Each row is a point on a landscape with many valleys, with its height.
A ball rolls from a point to the lowest of its 2 nearest points, and stops where none of them is lower. Distance is the straight distance between rows; heights are no part of it.
nizig: [151 126 166 142 126 151 176 146 159 182 131 107 134  70 117 146 146  80
 131 169 133 124 138]  height 500
vov: [144 125 137 127 127 113  70 118 107 151 120 113 123  98 143 119  88 131
  83 132 124 156 131]  height 386
goruk: [172 140  76  89 108 122 140  84 157 118  82 117  81 190 155 110 155 168
  78  75 151 144 152]  height 408
Fese: [103 145  48 115 121 105 115  81 146 150 135 149 160 172 101 123 120 167
 154  64 131 134 119]  height 238
dabu: [158 115  18 123 106 136 117 118 165 132 147  86  81 186 157 133 113 176
  96  99 132  68 162]  height 377
Sola: [144 163  59 140 128 107 100 102 154 145 124 152  69 154 178 135 148 153
 140  88 144 114 152]  height 445
viz: [107 145 157 121 102  92 157  86 146 113 107 126 178 138 145  86  96 131
 151 132 150 152 138]  height 525
rusa: [101 135 123 161 135 161 147 126  95 136 175 139  72 100 116 138 114 121
 136 152 127  96 164]  height 439
zesu: [114 120 128  95 111 101 119 146 122 140 128 129 212  80 120 124 107 116
 120 146 122 154 137]  height 494
kugu: [152 120  77 132  99 170 115 163 119  96 180  99  86 186 117 119 138 111
  72  94  65  92 159]  height 259
bem: [134 132 169 139 132  92 118 158 123 122 120 136 129 109 149 119 169 107
 141 146  96 168  95]  height 564
pasor: [107 169 139 132 164 110 177 155 110 101  93 145 170  54 128 147 138 111
 175 180 143 117 162]  height 659
fuba: [121 107 156 115 125 182 216 121  85 128 135 165 125  94 109 178 142  87
 112 184 119 128 151]  height 597
pidu: [141 102 157  85 143 186 130 210  79 120 143 118  91 103 121 175 145 110
  57 204  75  94 157]  height 524
gefa: [ 92 105 181 123 136 101  83 115 143 143 142 146 149 156 146  95 115 155
 160 175 155 146  89]  height 301
Zaguk: [109  98 127 100 119  49 101  88 104 142 123 115 103 148 123  78 119 123
 144 117 130 151  95]  height 446
mugup: [141 142 101 162 121 142 148 123 104 137 130 119 182  98 118 119 102 183
 145 104  98 147 118]  height 208
mabal: [152 168 139  90 105 105 136  75 165 130  79  89 114 162 151 100 150 140
 145  81 150 155 151]  height 441
totaz: [158 141 129 113 152 167 160 171 115 173 113 116 136  52 107 144 170  84
  86 199  98 109 134]  height 534
zinu: [181  99 144 130 145 186  85 119 133 157 141 140 134 103 125 167 151 111
  87 124 150 121 132]  height 343
Ruzap: [110 165  32  67 140  88 134  96 205 123  88 148 113 168 140 139 134 193
  86  69 134 114 123]  height 326
tas: [141 155 130 160 106 159 145 142 139 146 138 109 143 137 139 136 161  86
 125 169 143 132 138]  height 465
Digap: [137 115  41  90 122  97 160 103 185 117  98 124  75 222 143 135 119 166
  54  69 111 128 111]  height 369
vad: [ 98 157 159 142 179 147 167 143  70 118 122 176 132  49 144 155 134 139
 118 192 128  98 133]  height 634
fugat: [111 135 159  94 116 187 119 189  95  86 157 123  99 156 130 142 113  91
  42 154  79  88 181]  height 562
Mufi: [106  94 142 138 133 138 126 148 118 136 154  70 133 111  69 157 100 131
 131 152 149 113 143]  height 517
rab: [125 118 210 127 103 109 161 165 163 155 110 102 169 120 148  79  97 128
 185 164 106 146 105]  height 192
Nafuv: [131 117 209 102 117 139 183 150 120 152  98 115 206  70 142  76 124 109
 203 145  85 130 110]  height 126
Pufo: [113 128  97 131 157  98 119  77 143 148  88 129  91 181 121 112 141 107
 102  62 161 169 117]  height 493
Mit: [105 143  57  99 152  87  90  99 163 131 126 148 133 166 101 120 123 178
  76  86 143 137 139]  height 284
Fav: [ 88 114 104 107 116 103  95  91 121 149 106 148 168 155 154 151 108 102
 192  64 138 166 101]  height 172
gamif: [133 123 102 163 123 185  74 159 124 105 151 144  95 150  99 153  92 144
  92 133 133 126 111]  height 576
mukov: [ 99 144 163 100 151 146 123 123  87 126 147 163 137  73 116 141 108  95
  83 162 117  90 140]  height 610
Mip: [107 129 150 125 124 155 135 136  69 138 123 138 118 109 144 149 121 140
 185 173 137 163 101]  height 355
pof: [136 159 132 120  77  95 178  76 169  93 108  83  94 178 120 126 129 154
 119  98 129 122 140]  height 469
Befef: [110 114 122 152 128 134 103 163 138 127 165 152 122  99  70 145  87 137
 112 174 144 124  99]  height 547
mak: [124 109 125 107 115 115 146 179  84 120 136 116 155  85 114 152 140 135
 101 174  77 151 143]  height 458
vovop: [128  94 187 153 147 159 178 136 123 113 135 163 119 137 100 171 138 136
  96 152 134 155 151]  height 630
sevut: [ 91 125 116 132 132  66 109 105 137 154 109 163 169 132 173  78  84 121
 220  72 121 137  82]  height 108
lefo: [136 131 111 108 126 165 148 169  98  90 182 114  74 173 120 114 190 147
  86 143  81 124 180]  height 178
zemuv: [104 119 165 152 145 164 139 114  96  98 116 141  90 172 150 165 123 115
  65 129 142 138 164]  height 617
bipop: [118 119 162 137 141  77 164 167 131 113 113 136 131  93 129 156 160 102
 147 185 155 126 167]  height 653
rad: [118 162 117 155 109 166 106 138  82 136 172 109 154  93 122 111 116 142
 132 134  75 128 109]  height 137
duzil: [100 191 200 147 140 175 139 164 140 145 133 147 189 101 132 101 107  96
 193 151 100 108  71]  height 220
mil: [103 124 143 158 163  90 141 114 135 142 113 167 189 112 148  21 112 105
 221 106 113 106  97]  height 164
bedaz: [140 157  53 111  85 101 108 114 187 148 125 125 129 156 120 102 125 142
 135  71 128 141  76]  height 283
guneb: [123 144 149 160 120 179 151 113 140 107 141 105  92 197 129 140 141 125
 114 123 162 108 185]  height 590
Vatut: [107 133 169  87 143 177 100 132  77  79 150 125 130 125 107 139 133  99
  61 113 102  94 159]  height 587
sop: [150 142  75 166  88 122 134 140 122  91 165 111 132 167 113 106 118 131
  78 119  97 134 137]  height 275
Palit: [ 98 140 172 112 133  60 160 126 167 105  83 151 206 131 125  65  71 146
 188  97 143 124 113]  height 545
tero: [192 147  14 145 116 152  98 121 157 123 130 136  70 166 150 140 121 117
 103  85 155  93 169]  height 412
Lonog: [102 115 216 118 125 120 126 145 122 147 132 148 163 107 122  88 100 129
 155 199 114 138  89]  height 250
sem: [135 138 119 129 105 142 105 139 128 117 202  99 127 130  91  95 125 157
  75 130  80 109 111]  height 211
Suvur: [137 103 110 134 137  72  70 111 139 166 108 125 104 108 143 112 109 157
 122  80 126 141  96]  height 418
Mim: [129  90 119 147 144 137 137 163 125 132 135 110 118 107  81 176 137  86
 165 114 125 138 123]  height 485
rodem: [143  92  87 113 105 114 103  87 129 122 133  85 114 165 139 152 155 161
 151 108 145 129 106]  height 287
bep: [112 184 149 127 102 175 157 159  80 136 113 116 139 108 151 133 157 110
 148 216 119 142 130]  height 415
zok: [132 102 167 116 126  38 132 127 168 101 103 133 136 127 135 154 139 114
 146 154 162 137 120]  height 632
tuza: [137  91 158 130 155  94 107 146 116 125 103 144 179  87 156 124 171 115
 196 139 142 154  83]  height 588
gunel: [ 98 163 173 156 144 129 152 149 128 150 147 184 193  93 123  40 115 110
 190 129  78 127  85]  height 161
numot: [154  80 120 125 141  76 125 108 136 143  93 143 147 117 173 158 149 111
 181 124 173 143 111]  height 611
zime: [103 106 167 134 150  44 157 100 151 140 125 149 111 128 109  50 119 140
 173 120 113 147  98]  height 471
kidib: [174 106  82 122 143 138  57 137 164 139  91 134  91 144 145 156 120 143
  99 101 174 138 131]  height 428
logu: [121 124  31 130  95 137 100  90 139 117 119  95  87 177 174 158 120 173
 119  84 127  86  88]  height 336
Dos: [144 137 105 154 162 193 129 159 130  82 152 127  90 183 114 142 161  99
  87 109 153  90 177]  height 614
sinan: [153 119 151 128 139 158 191 147  83 149 136 172 117  51 119 145 161  86
  68 169  82 131 142]  height 565
Gana: [104 158  93 131 145  99 132 123 141 129 121 162 181 119 136 119 132 161
 144  84 120 141 156]  height 268
Mefud: [151 118 135  92  99 169 105 145 109 109 156  88 115 112  92 148 103 117
 118 152 173  92 173]  height 544
vesot: [130 137 166 144 144 149  50 108 112 173 129 123 121 151 153  94  89 141
 142 155 153 145  97]  height 345
Tume: [113 143 124 113 121 142 111 118 109 126 144 141  92 124 118 130 131 140
 170 124 142 134 151]  height 403
dutof: [ 92  90 147 123 136 121 111  71 122 123 118 106 159 170 139 147 132 131
 145  86 139 135 112]  height 231
puza: [122 144 127 138 104 157 115 112 144  80 154  65 111 162  89 126 110 115
 109 112 165  86 160]  height 568
fevut: [144 116 135 147 142 191 150 183  89 128 175 117  51 109 126 162 122 128
 100 161  91  85 174]  height 478
Bazed: [ 77 161 167 144 138 151 112 155 113 123 137 152 174 143 107 134 134 117
 181 117 108 146  99]  height 286
kide: [154  86 116 126 106 130 151 144  75 120 131 131 150  89 133 157 148 148
 134 174 147 153 117]  height 413
zano: [170 129  90 139 159 137 109  80 122 126  78 168  83 127 126 145 126 128
  99  71 174 162 114]  height 464
noguv: [199 127 164 151 114 124 172 124 162 123 122 117 110  81 118 119 149 113
 147 126 124 136 118]  height 531
Raf: [112 165 150 151 108  53 168  89 174  97 114 132 119 152 167 104 115 161
 157 119 129 125 117]  height 499
rikur: [175 129 125 132 134 114  80 126 181 155 129 134 114 119 138 163 176 121
 128 101 169 120 143]  height 391
gop: [144  93 166 122 130 170 102  94 135 129 128  81 166 135 120 164 147 107
 140 114 147 136 126]  height 285
Telu: [140  80 112 165 159  83 110 134 128 130 109 105 117 105  95 142 116 128
 120 109 158 138  91]  height 449

Call two points neighbours if one is among the 2 nearest of the other. Go from one point of each pair to the other, from neighbour to neighbour, staying as low as possible. Name the highest point that can't be avoided.
Fese / lefo -> sop
rad / Fese -> Gana
gunel / sevut -> mil

Where does a ball stop that starts at each point below?
mukov -> Mip
zime -> Nafuv
viz -> Fese
vovop -> Mip
Mim -> Nafuv
